Points, in no order, along strands that fork, close into loops and pass close to each other.
In the rows, zero is written as 100.
Points whose rows are less than 108 apart are linked; no others are. Some points are linked to none.
ven: [120 100 100 108 127 106  80 115  96 111  93  79 124  84 113 136 108 106
 118 121 107  67 108 108  67]
vido: [131 121 113 109  99  90 105  87  88  80  68  86 133  73  83 135  82 127
 147 105  76  88 107 154 131]
bur: [ 58  90 116 118 106 134 118 101  91  71 159  69 105 129  75  76  61  86
 164 129 147  92 142 124 112]
bim: [ 88 101 118 101 115  86 130 100  94  92  54 108 104  66  93 117  90  37
  81 105  61  84 111 175 121]
som: [100 118  88  93 110 116  90 124 141  64 143  85  91 137 121  83 132 115
 126 100 118  75  66  40  87]
tabun: [129 114  98  92 130  86 102  62  86  87 124  93 160  84 128  94  57 145
 128 116  90  96 111  95  91]
rapuz: [ 76  89 104 128 103 135 100 119  95  98 138  51  98 110  95 113  76  92
 182 137 161  69 143 110  84]
fani: [113 112 115 116 152 104  86 114  94  80 124  69 115  81 109 104 109 123
 109 158  94  74  70  87  63]
kib: [ 61  96  98 150 109  56  96  87  96 147  99  98 104  98  95  97 105 128
  34  99  50 109  73 122 114]
dume: [ 67 111 125 164 125  93 107 158 132 129  99  70  70 131 115 111 111 103
  88 115 109  67  86  50  75]
liga: [ 60  97 118 138  98  68 104 100 128 139  75 110  88 100 110  89 126  87
  34  78  69  71 105 127 112]
mefir: [142 110 134 109  97 112  81 128  42  94  72 118 116 118  66  82 138 146
 114 128 102 144  81  94  82]
zise: [121 107  99  83 111 118  65 112  92 117  73 145  80  88  97 104 161  93
  81  81 114  90 128 105  91]
lero: [142 112 100  87 141  88  83  88 107  99  81 114  53  45  96 123 116  90
  21 120  70 105  59 124  73]
popu: [120 103  84  43  87  90 102  38  49 105  88 124  99  77  76  74  69  87
  90  80 115 144 133 132  94]
suzes: [102  97  67 121  39 112  96 106 111  90  72 107  68  80  89 121 118 100
 123  62 112 121 106 116 139]
sof: [ 79  98  84  92 121 110 121 109  88  66 129 124  70 112 122  79  97  57
  85  98 114 138 103  62 110]
Vosuk: [ 81 109 100  96 142 100  83 105 115  95 166  65 107  83 109  79 132 103
  78 128  97  65  87 100  64]
viv: [ 99 132 132 149 123  90 119 119 167  70 115  75  86 109 163  85  87 144
 108 114  73  64  64  61 108]
Fegab: [138  98 130 113  89  93 103 101  50 136  89 139 153 130 105  96  64 160
  92  97  96 145 110  65 100]
suba: [ 86  93 128  60 102 109 121 110 114 122  74 117 145 173  99  95 101  73
 131  97 115  62  98  56  80]
pomar: [ 83 110  68 107  96 113 117  98  73  67 125  88  65  62  82  90 104  76
  99  95 120 150 110 135 112]
lunu: [ 94 117 106  73  83  92  85  92 128 115 102 112 133 146  88  61 158 120
  84  82  94  63  79  88 111]
gegob: [ 81  94  81 145 122 108  98 109  84 124 121 109 107  86 132 111  85 115
 102  91 122 113 157  90 120]
doto: [ 89  89  89  70  88 137 109 134 135  63 137  78  65  97  96  98 131  44
  94  99 124  90  84  96  80]
gusi: [ 82  89  85 134 124  89 103  96  60 149  77 132 136  80 132 129  66  90
  91 114  99 111 156  97 107]
mib: [122 112  73  51  87  85 102  46 133  79 116  97 102  67 103  93 112  94
  98  62  83  82 106 134 129]
nole: [101  66  93  66  64  86 103  80  86 108  83 103  97 118  63 115  66  68
  88 100  88 125  61 109  86]
Vanir: [131  99  55 100  95 119 100 108 122  71 116  82  58  57 143 147  72  86
 120  94 109 113  87  75  88]
tudi: [105 101 123 117  90 100 109 117  52  99  49 119 106 110  48 111 102 110
 117  94  99 148 117 159 133]
Robak: [159 117  97  45  74 115  68  82  86  95  96 126 105  94 105  91 124 130
 123  63 102 116 109  87 105]
Dufa: [ 87  86  95 104  82  76  81  92  92 141  89 152  95 149  91  86 122 130
  56  67  80 130  81  78 130]
gipuf: [ 65  87 103 132 111  91  87  96  94 127 125  50 132  93  71  83 118 119
 116 120 109  71 137 165 102]
tep: [121  93  79 105  64 113 108  88  67  97 102  93  98  82  94 124  47 125
 130  84 116 159 111  97 100]
fuloz: [111  64 129  81 113  78  92  83  61 167  64 102 152 102  92 123  84  89
  90 134  84  70 119 120  51]
lutu: [107  80  71  33 112 100  77  61  82 100 146  90  95  98  86  70 113  79
  63 100 118 112  96 100  66]
gipu: [102 120 116 115 120  86 103 120 160 101 106  81  86 103 154  87 121 121
  61  98  77  51  55  45  79]
kega: [ 85 101  80 111 104 132 102 123  99  42 147  50  43  75  92  92 124  82
 116 106 125 130  91 116  87]
besav: [101  96  56  43  58  76  95  53 139  76 119  98  86 107 110  83  98  87
  74  49  89 101  92  93 147]
nemu: [ 66  95  84 143 110  98  96 103 129 124 145  89 104 110 143 112  76 130
 116  99 111  77 137  65 102]
Busot: [159 105  90  13  90 132  77  94 139  81  99 106  96 108  99 112 132  76
 111  92 108  69  74  66  72]
rav: [ 59  94  47 126  66 107 127  68  79  94 115 118  65  65 100  79  92  67
  75  83 125 147 112 127 135]
Lelu: [ 76 106  93  84 143  91  95  98 122 121 133 103 107  75 118  68 156  75
  47 102 101  52 130 120  81]
lilig: [163 132 125  52  71 109  56  82  80  76  88 125 114  98  93  66 139 146
  98 111 107 120  70  59  94]
Ziki: [106 105 134 122 117 126  85 129  74  96 140  70 128 133  84  69 110 151
 145 134 130  91 107  86  75]
dumen: [ 74  83  94 107  70  65 126  75 138  92 119  62  64  97  96  87  69  77
  50  82  65 110  46 118 113]
bepi: [145  87 107  97  44 112  90  87  86 100 119  74 106 110  90 115  56 161
 149  76 108 141  78  77  82]
tad: [109 121 116 121 148  81 117 129  94 116  48 137 129  94 135 125  94  85
  98 121  79  63 106  79 104]
silu: [ 77 116  96 124 118 114  96 127 134 108 144  97 108 149 137  85 106 135
 125  98 122  81 103  23  97]
zute: [143 110  85  56  72 108 100  71  69  76  90 101  95  71  84  92  90 107
 132  69 112 146 125 118 103]
zasu: [107 106 126 137 104 113  99 143  51  82  90  94  99 114  37  87 122 136
 126 108 109 158  97 131 116]
bogu: [ 87  89 106 102  82 123  92 145  92 120  64 119  67 118  78 104 168  65
  93  89 112  98 115 115  96]
vogat: [106  85 107  89  62 106  66  89  67 140  83 125 100 129  71  92 115 129
  88  63  98 144  99  95 101]
nuze: [ 59  88  89 122  93  94 130 103  90  87  80 134  89  98  95  81  90  52
  85  80  91 129 119 123 151]
kade: [ 90 106  76  76 111  89  88  76 134 141 120 109 136  80 133  96 133  98
  95  78  96  47 144  89  96]
soko: [ 87 117 145  86 117 121 118 132  90  75  85 112 137 169  76  69 121  84
 146 122 120  81 100  82 111]
rimo: [113  85 125 129  95 127  83 135  80 123 102  56 113 113  93 114  81 133
 169 120 151  93 141 101  89]
zudat: [113 117 101 115  97  60 104 108 145 114  75 112  95 110 139 123  91 125
  47  88  42  80  46  60 106]
nono: [101  89  74  43  73  68 113  48 101  80 124  92  95 120  77  91  71 105
  90  78  86 131  55  99 120]
dopal: [ 67  90 101 122  94 115 112 134 155  80 139  62  45 106 129  95  94  65
  93  95 115  77  93  69  80]
Genir: [100 105 119  53  94 117  88  97 129 109  98  89 144 130  78  88 158  92
 117  98 101  26 106 115  80]
gepin: [110  99 125  90 109 110  89 114  62  81 126 102 126 134  82  63 111 136
 107 132 105 129  63  61  74]
Led: [114 118 129 117 151  96 126 137  86  60  55 125 109  83 125 123  66  69
 124 136  81  91 102 107 108]
Dif: [133 131 101  80 102  85 113  66 123  76  80 104 128  56 120 121  97 113
 122  85  57  60  99 141 140]
kef: [ 84 112 126 147 117 116 114 165 104  81  71  83  74 133  86 119  95  91
 138 127 113  90 107 105 124]
bovag: [ 94 125 100  94 157  68 141  83  81  47 110  97 101  52  97  93  62  75
  91 124  78 116  93 144 105]
lono: [ 56  93 100 154 126  86  87 100  84 145 135  73 109  85  92  97 119 131
  61 119  86  95 107 129  95]
kif: [ 90 117 119 140 124  81 113 101 124  71 132  84  96 115 108  94  59 138
 109 116  68  98  57  79 124]
kan: [110  79  52 120  60 105 105  88 101 110  97  84  92  60 129 151  46 106
 132  98 119 123 109  84  89]
vob: [121  94  83  80  73 102  40  59  88 129  58 130  59  86  73 109 120 124
  67  62  97 128  85 107 106]
Puzan: [ 83 108  92 105 119 100 122 127 101  74  92 149  65  84 142  85 108  48
  66  80  91 118 125  85 131]
libi: [104  78  56  90  23 113  96  90 123 122  78 133  84 109 112 116 100 102
 113  48 118 122 121  72 128]
bolip: [ 45  99 114 165  87 107 128 146 151 113 115  76  48 149 126 104  79  86
 113 104 126  73 106  48  85]
duro: [ 85  81  78  48 107  90 100  58  45  97 131 108  88  95  65  69  88  74
  71  99 120 162 103 113  78]
nodi: [ 82 107 119  88 102  92 113 117 131  94 101  97  98 134  83  79 133  84
  71  97  70  73  53 100 100]
lasi: [132 121  92  78 132 104  77  86  89  86  88 129  85  70 101  92 142  96
  69 103  79  95  86 112  99]
mumi: [111 106  62 103 126 112 120 112  88  60 113 115  65  69 138 125  51  73
 113 100 103 149 106  66 102]
mumor: [137  80  60  55  46 111  73  61 101 110  51 139  62  78  97 121  94  90
  97  57 113 136 105  85 104]
til: [ 89 110 150 169 129  96 117 176 137  97  64  61  45 116 120 123  90 101
 117 137 108  60  91  92  86]
bago: [115  84 120 123  78  86 111 104  69 110  36  91 119  88  60 148  65 113
 127 117  83 115 108 155 124]
Vagol: [102  74 113  77 101  82  98  75  52 126  84 101 126 105  69 113  67  98
  88 122  84 122  93 121  69]
figi: [145 119 127 101 109  77  97  87  82  88  82 109 171 101 117 109  65 162
 121 143  75 102  68  67  81]
bisab: [ 77  85 130  77 111  92 107  92 103 159  71  97 164 152  92 112 101  90
 104 114  84  48 100  82  53]
kiz: [ 56  71  86 147  80  81 123  95 114 125  99  84  86  96 123 119  39  77
  81 117  87 107  77  92  91]
Musa: [134 106  87  81  96  94  79  84 121 139  82 102 146  85 132 131 114 126
 122  82  94  47 133  93  88]
Gud: [ 57  82 118 113  67  71 116  92 144 108  95  94  57  99  95  69 114  83
  25  67  60 108  63 140 125]
visop: [ 88  96 131 108 106 128 105 159  85  81  69 109  99 153  60  94 138  70
 135 105 117 102 114 109 113]
peg: [ 43  56  88 138  68 101 118  87 115 119 133  70 102 117 100  95  51  65
 102 119 114  74  98 101 100]
rok: [ 75  90  90 146  57 121 117 125 104  87  80  98  80 102  84 120  87  86
 143  87 138 119 134 130 154]
mezet: [ 88 112 113 128 164  92 132 118  68  61 102 110 107  88 104  87  73  84
 105 130  93 124 111 116 108]
kuzi: [150 102  87  51  78 111  65  91 144 132  86  92 113  93 109 140 139 116
 107  79  91  43  88  83  65]
kaloz: [ 89  89  79 130  92  66 109  94 119  91 132  76  82  90 113 113  47 126
  80  97  66 127  46  83 105]
bug: [156 133 129  81  77  95  80  85  73  91  73 127 166  93 112  81 109 171
 100 129  88 119  73  54 104]
Dud: [116 106  80  43 104 109  56  90 143 126  89 141  81  93  97 100 173  84
  64  66 119  52 135  88  89]
rup: [ 84 105 116 124 110  73 123 117 124 112  74 127 109 146 117 100  99 100
  78  90  65  90  62  57 115]
kavu: [ 93  85 112  95  77 141 107 113  72  88 133  77 108 119  67  63  97  96
 145  84 150 130 153 122 101]
nufu: [102  85  79 122  55 145 110 114  68  82  94  88  81  81  80  94  91  86
 153  96 164 144 156 120 123]
seg: [118 110 117 111 140  86 107  94  65 130  59 147 167  97 130 117  83 121
 102 116  83  91 138  88 107]
Kolu: [ 89  94 123  72 116 114  95  97  86 101 127  65 151 112  77  75 123  95
 139 125 115  50 119 140  82]
nof: [132  88  71  25 113  95  56  51 119 109 118 123  87  78 104 101 124  68
  44  85 112  76 107  90  74]
Sife: [113 113  84  91 102 108  96  77 103  89  67 122  27  41  74 114 111  50
  30  90  91 118  77 147 104]
Bem: [ 98  92  77  65 109 105 104  93  96  83  85 144  42  70 102 106 114  25
  43  86 100 131 102 108 108]
faf: [102 116 100  88 138  80 121  69 102  58 134  69 129  67  92 101  59 114
 122 127  77  95  87 128  90]
sabit: [ 50  87  90 119  78 104 104  82 110 103 142  52 101  99  67  76 101  92
 108  96 100  82  95 142 111]

How many points has the smallest loop of links through each point below? Write 0 if it is on no loop.
gipu: 14
zute: 17
Vosuk: 6
visop: 18
sabit: 10
bago: 0

A piece is two or more points that can be reached from each other along the links. Count, over all rows, the pieces, the separate loops (a circle has one, a figure eight two, a Y none), the forks (points with three links) and the tips (points with one).
pieces: 3
loops: 5
forks: 8
tips: 4
